Each row is a point on a landscape with many valleys, with its height.
From any point a ball rolls to the lowest of the 2 points nearest to it. It stops when none of these is lower. Distance is the straight distance between rows; heights are no part of it.
z143: [113,102,86,102,90,118,81,108,88,79,90,93,73,103,100,82,86,107,74,91,81,102,129,115,91,96,80,103,84,94]  h=50.0
z614: [96,112,96,105,73,110,95,115,113,113,106,113,90,113,100,103,66,79,90,109,98,110,85,91,109,91,120,111,96,112]  h=42.2
z585: [100,85,92,101,119,106,101,128,92,115,107,67,97,100,119,100,82,96,80,112,98,112,112,130,89,84,80,103,112,129]  h=52.8
z397: [96,117,83,114,101,124,78,96,110,123,105,85,112,111,102,107,89,93,86,101,114,119,75,99,97,101,112,115,88,117]  h=47.9
z534: [89,126,130,108,105,104,114,99,97,117,107,70,119,90,102,115,112,90,142,73,85,64,91,86,129,117,123,102,117,86]  h=53.6
z263: [106,112,81,89,72,80,96,84,123,100,81,89,128,109,118,91,118,100,131,103,135,90,100,72,94,127,132,72,90,101]  h=56.6
z380: [85,102,122,93,100,110,120,100,95,106,86,86,127,91,90,101,120,122,118,68,99,68,84,80,116,117,98,108,115,85]  h=56.9
z602: [79,93,108,114,69,105,96,79,119,102,83,102,104,102,111,83,128,100,108,88,112,97,87,76,81,102,119,87,85,91]  h=63.3
z857: [118,120,87,86,85,90,97,111,96,86,94,96,124,98,97,92,103,106,135,77,113,87,80,81,105,121,109,99,108,100]  h=47.8
z460: [83,91,104,114,118,107,111,73,92,106,96,104,137,103,103,91,107,88,129,82,109,99,88,74,87,129,103,93,100,80]  h=66.3
z212: [94,90,141,120,77,109,84,118,117,135,89,91,85,122,86,97,98,88,104,104,76,81,97,97,93,81,124,109,88,105]  h=86.1
z539: [106,91,107,78,105,107,114,102,100,74,96,120,115,80,104,105,123,126,101,91,88,121,97,124,115,79,90,84,138,118]  h=35.7
z229: [112,97,109,118,95,95,108,103,109,108,100,90,103,76,136,117,75,77,81,117,108,101,82,101,114,102,103,77,109,100]  h=61.6
z48: [90,102,99,91,92,123,75,100,79,96,83,86,107,129,91,91,120,121,112,107,104,96,88,84,87,121,91,142,107,95]  h=55.4
z391: [96,86,99,85,121,112,107,115,95,108,102,88,93,118,110,88,88,79,55,93,105,94,102,107,92,91,88,119,97,123]  h=48.0
z446: [98,91,105,108,107,114,102,78,100,94,115,87,108,67,142,134,109,95,89,74,85,101,116,105,113,106,106,88,94,89]  h=70.1
z481: [93,94,124,128,131,92,111,86,124,109,119,118,91,96,92,99,88,101,90,111,84,104,96,100,105,73,106,87,92,84]  h=4.5
z542: [91,98,120,113,133,99,110,99,96,114,104,110,99,109,63,101,80,116,95,112,74,102,130,105,94,92,78,121,78,104]  h=37.3
z643: [116,101,64,86,106,86,103,88,103,98,104,104,107,74,73,94,86,104,85,118,119,100,121,98,104,93,76,89,100,88]  h=39.7
z664: [88,79,125,93,79,125,115,109,86,111,86,92,124,109,88,106,108,86,122,79,94,78,76,72,119,106,125,102,114,96]  h=60.1
z853: [85,90,111,89,106,98,122,85,100,82,106,112,128,64,111,117,103,114,106,85,107,110,95,108,118,99,93,75,126,99]  h=28.4
z113: [88,97,95,108,91,128,68,63,91,114,102,103,134,106,94,99,99,81,133,95,98,100,117,76,90,130,116,102,90,83]  h=63.9
z889: [97,116,96,109,133,119,92,109,87,104,100,92,103,101,105,97,61,89,86,97,92,113,94,111,113,98,87,110,126,88]  h=18.8
z737: [105,95,105,129,112,106,93,80,119,81,118,83,103,97,118,104,74,105,84,118,106,112,81,111,97,100,94,66,95,97]  h=57.2
z831: [96,111,67,83,116,78,98,94,98,85,107,118,79,120,95,88,128,129,84,124,122,112,95,119,89,111,95,94,110,106]  h=50.1
z242: [95,115,111,119,119,108,88,103,89,101,94,94,109,97,111,110,111,98,108,49,88,114,90,104,98,107,119,104,83,102]  h=53.0
z522: [78,89,116,101,84,90,100,96,121,110,101,103,97,109,98,110,124,125,96,89,83,80,87,85,101,105,114,108,83,96]  h=65.9
z56: [99,98,81,74,84,115,108,88,93,89,98,109,101,98,65,94,83,88,85,126,125,103,122,85,109,96,74,120,93,101]  h=31.8
z702: [114,125,74,62,93,95,106,91,101,67,110,100,109,81,116,105,124,143,103,100,124,89,109,109,122,126,93,95,127,94]  h=67.4
z910: [107,99,97,114,92,114,83,95,80,113,97,88,125,100,102,116,91,67,134,95,101,121,108,92,89,110,111,104,77,107]  h=60.7
z612: [119,123,59,95,83,89,85,100,100,82,97,66,80,112,105,95,116,126,117,118,106,90,122,111,99,117,97,66,79,96]  h=73.6
z941: [116,70,126,102,81,105,107,114,101,111,109,108,105,115,92,111,83,46,122,115,106,103,87,85,101,106,120,101,96,97]  h=52.9
z467: [124,130,65,95,86,98,84,105,101,95,96,70,98,105,102,77,129,135,120,101,100,62,100,90,91,124,99,91,90,102]  h=71.3
z151: [117,106,67,78,108,98,103,107,99,89,125,109,87,111,100,106,121,137,89,119,108,117,83,144,96,107,100,65,128,122]  h=46.3
z265: [98,107,78,112,96,90,89,94,104,93,97,101,75,99,92,87,122,111,87,97,117,107,84,118,80,93,98,76,97,102]  h=53.1
z935: [131,112,98,116,84,79,90,127,114,91,115,98,67,98,134,109,101,111,110,114,96,111,85,128,98,88,114,79,100,102]  h=78.5
z654: [111,90,156,129,94,76,115,134,110,116,87,86,76,101,110,117,99,90,97,98,99,103,84,128,110,92,114,88,103,101]  h=82.5
z292: [129,118,69,103,86,90,89,100,109,82,111,85,76,87,123,112,113,123,95,111,106,113,114,138,98,98,106,55,93,112]  h=76.2
z104: [101,99,89,82,119,107,105,99,66,70,85,120,113,106,107,90,87,97,90,82,101,106,103,84,106,129,86,113,120,87]  h=8.7
z483: [92,109,122,117,127,96,111,104,80,107,104,85,113,101,96,114,91,93,123,78,76,99,96,103,122,106,114,93,107,92]  h=49.0
z867: [80,112,93,103,99,98,68,88,94,87,91,102,87,127,103,77,120,108,104,106,98,110,96,94,73,110,92,121,93,91]  h=58.0
z645: [122,90,122,106,72,68,98,138,108,103,101,103,80,98,122,120,94,81,112,118,105,107,81,113,103,100,108,100,98,106]  h=80.6
z413: [90,102,100,80,59,92,108,105,113,96,91,128,72,102,90,86,101,96,82,97,90,82,120,89,97,79,102,109,80,115]  h=40.8
z24: [115,120,97,108,141,120,93,96,78,96,94,113,102,97,80,98,83,114,95,106,91,110,107,99,111,96,80,133,110,80]  h=28.8
z743: [109,99,105,108,99,125,104,78,92,82,108,73,117,85,146,109,112,72,113,90,109,95,104,78,106,113,113,88,84,83]  h=72.7
z362: [73,73,140,109,128,87,128,87,104,102,114,110,100,112,90,91,69,66,104,111,95,94,109,106,89,94,80,91,95,106]  h=42.4
z667: [92,105,85,78,93,98,103,94,98,92,106,123,83,76,100,94,99,89,89,116,106,119,130,122,101,59,76,102,122,110]  h=70.2
z304: [113,118,94,108,100,104,87,89,114,80,117,104,95,95,117,100,89,105,99,99,101,101,86,89,113,101,114,91,91,82]  h=52.2
z318: [106,101,95,124,96,91,93,88,114,107,105,89,92,101,67,88,103,133,107,116,88,78,92,96,90,97,87,85,85,81]  h=47.5
z424: [115,99,104,103,65,85,97,106,95,97,80,88,128,96,117,103,108,84,143,93,114,95,91,76,90,129,119,75,90,110]  h=52.6
z682: [70,85,98,91,104,96,129,88,81,81,93,124,117,89,120,99,96,99,101,80,90,114,118,88,101,120,94,89,114,99]  h=19.7
z523: [93,85,119,116,109,104,96,92,105,116,99,91,117,107,67,103,82,103,106,97,80,84,104,88,92,109,94,102,80,86]  h=42.6
z485: [81,116,109,131,117,97,91,97,112,148,98,90,103,109,103,108,88,69,91,95,101,106,80,103,97,95,119,109,102,109]  h=51.5
z525: [87,94,116,114,100,87,103,97,133,104,120,113,67,95,98,107,100,116,80,117,100,102,79,128,102,74,104,81,112,100]  h=18.3
z984: [88,92,99,91,106,113,103,96,75,75,77,108,93,95,96,81,100,108,74,87,91,107,131,110,83,98,66,105,86,118]  h=46.4
z257: [97,82,107,96,101,118,111,94,84,113,108,112,113,106,102,107,107,55,127,95,98,91,79,74,121,104,134,109,112,83]  h=58.4
z680: [93,98,103,97,145,93,99,77,85,89,90,118,118,86,94,105,131,130,105,101,108,110,113,110,86,113,74,128,124,88]  h=64.0
z963: [106,109,87,84,59,98,87,102,109,91,87,121,87,119,101,87,80,78,95,102,94,95,121,75,105,102,125,98,88,98]  h=33.2
z430: [90,88,97,81,94,122,114,103,89,95,107,87,105,89,87,109,83,110,85,127,104,107,105,97,120,81,76,116,113,105]  h=20.5
z387: [71,103,115,101,105,117,103,101,93,106,106,82,100,87,104,119,74,85,86,110,96,111,96,115,123,80,85,109,135,97]  h=2.9
z95: [106,116,76,77,124,92,107,74,96,79,94,119,119,80,114,101,124,139,91,95,123,101,113,99,98,132,88,117,127,88]  h=65.5
z336: [107,102,101,123,101,87,99,102,96,89,85,100,95,85,117,97,123,101,104,77,109,121,88,109,82,87,105,81,81,111]  h=56.0
z578: [87,98,115,98,152,80,106,103,82,110,84,103,116,110,73,99,122,116,102,83,102,100,99,102,91,112,88,128,112,97]  h=62.5
z81: [89,97,94,70,85,103,114,99,79,86,80,116,97,84,88,96,125,114,102,97,107,95,119,80,104,98,78,131,110,83]  h=39.5
z278: [102,98,107,91,97,102,109,108,90,79,95,124,90,99,73,85,103,109,105,98,100,109,91,96,109,80,92,105,100,89]  h=33.5
z599: [108,97,94,102,103,77,117,114,110,117,107,113,94,81,124,110,76,65,72,102,110,114,107,110,98,86,102,88,98,131]  h=65.2
z750: [100,77,108,98,115,118,104,103,91,111,94,104,103,112,87,94,92,57,77,69,90,92,106,95,96,106,109,111,86,104]  h=42.8
z235: [100,110,93,96,89,141,68,93,89,108,98,87,120,125,104,94,113,98,110,103,112,113,82,82,97,103,121,124,92,109]  h=51.9
z524: [95,103,95,99,87,100,101,98,111,99,101,115,80,70,123,111,103,81,72,98,103,115,110,115,108,67,104,96,103,113]  h=67.8
z222: [92,105,94,103,132,91,82,95,96,119,93,104,100,110,98,84,126,93,100,90,96,99,101,90,76,92,95,127,89,96]  h=60.4
z426: [124,105,75,94,74,124,79,113,101,90,101,80,79,114,101,99,102,106,81,97,102,103,103,105,100,96,108,110,69,104]  h=54.5
z726: [95,73,151,113,91,89,117,102,107,111,106,110,86,115,100,99,75,41,118,118,105,87,98,104,84,101,94,98,93,101]  h=47.3
z744: [82,102,120,110,98,89,111,92,114,115,100,102,96,74,125,127,121,103,93,73,85,88,97,96,113,91,118,101,98,88]  h=67.9
z607: [99,111,86,97,68,102,102,91,113,92,78,93,104,110,119,78,121,94,107,102,132,96,75,73,103,100,131,80,107,97]  h=60.2
z791: [95,92,124,132,81,111,89,114,117,116,98,88,63,125,93,78,92,83,101,115,95,94,96,115,74,74,97,106,79,111]  h=87.6
z790: [114,100,96,80,95,99,97,124,93,99,111,91,106,113,88,102,102,101,116,98,112,99,69,91,113,89,108,119,108,100]  h=41.7
z402: [119,115,71,75,81,91,104,103,96,89,94,87,103,85,99,103,121,146,100,103,101,66,111,86,108,122,90,105,104,92]  h=69.5
z884: [110,82,96,97,116,101,117,124,85,107,98,89,97,89,95,86,109,110,97,113,91,107,114,121,92,62,75,93,105,125]  h=56.8
z126: [100,96,138,111,86,86,113,128,108,129,93,73,86,99,85,119,101,102,100,90,79,84,100,103,118,74,121,102,99,95]  h=84.2
z470: [97,103,82,97,87,71,94,107,123,128,116,109,83,113,74,91,99,88,105,125,118,99,88,102,79,90,102,109,88,114]  h=55.0
z911: [73,80,118,109,121,103,120,81,96,108,112,112,96,95,109,113,90,57,91,91,93,106,112,102,102,99,101,100,94,105]  h=37.1
z302: [101,111,86,79,89,112,93,104,81,72,90,116,95,128,104,90,80,99,85,108,88,106,114,76,113,119,103,119,96,94]  h=21.7
z478: [95,103,94,107,109,76,95,101,126,101,124,115,85,99,90,109,78,139,91,122,85,102,97,135,96,106,84,82,115,104]  h=26.0
z923: [88,94,110,110,103,94,107,109,113,107,109,99,80,109,83,94,65,113,87,116,81,87,121,121,93,96,71,104,103,103]  h=32.2
z349: [107,97,111,111,142,110,108,102,100,105,105,114,107,110,56,100,73,113,80,91,101,116,96,112,108,99,88,121,93,95]  h=35.6
z124: [86,77,107,69,101,92,116,96,90,85,95,120,95,88,86,106,111,113,84,101,93,87,137,103,95,101,65,123,101,110]  h=43.0
z564: [112,111,85,103,82,82,82,105,121,112,110,117,93,114,69,97,91,121,111,108,93,95,88,93,94,107,112,100,82,96]  h=51.4
z299: [120,113,78,91,71,122,70,99,91,101,90,88,124,109,101,97,94,77,125,109,116,112,114,78,101,103,124,104,84,105]  h=56.7
z46: [102,82,84,70,102,77,105,106,110,95,109,112,103,95,107,103,117,122,92,117,92,107,101,131,95,96,87,79,142,127]  h=41.6
z574: [115,99,81,98,123,86,97,85,100,94,114,103,121,88,108,102,80,90,100,94,98,102,113,89,100,116,94,87,96,83]  h=46.5
z342: [138,92,84,99,127,84,108,131,103,110,117,92,88,96,97,89,106,123,107,115,88,91,108,111,97,71,94,94,95,100]  h=60.5

Where does a ball stop that starts at each point below?
z564: z481
z524: z387
z212: z397
z743: z387
z467: z397
z522: z278
z265: z104

Call two points neighbours if one is among the 2 nearest of the other. Go from one point of each pair to the other, from neighbour to neighbour, staying as low as possible. Name the highest point that can't be avoided.
z483 / z104: z336
z387 / z481: z542
z104 / z278: z413
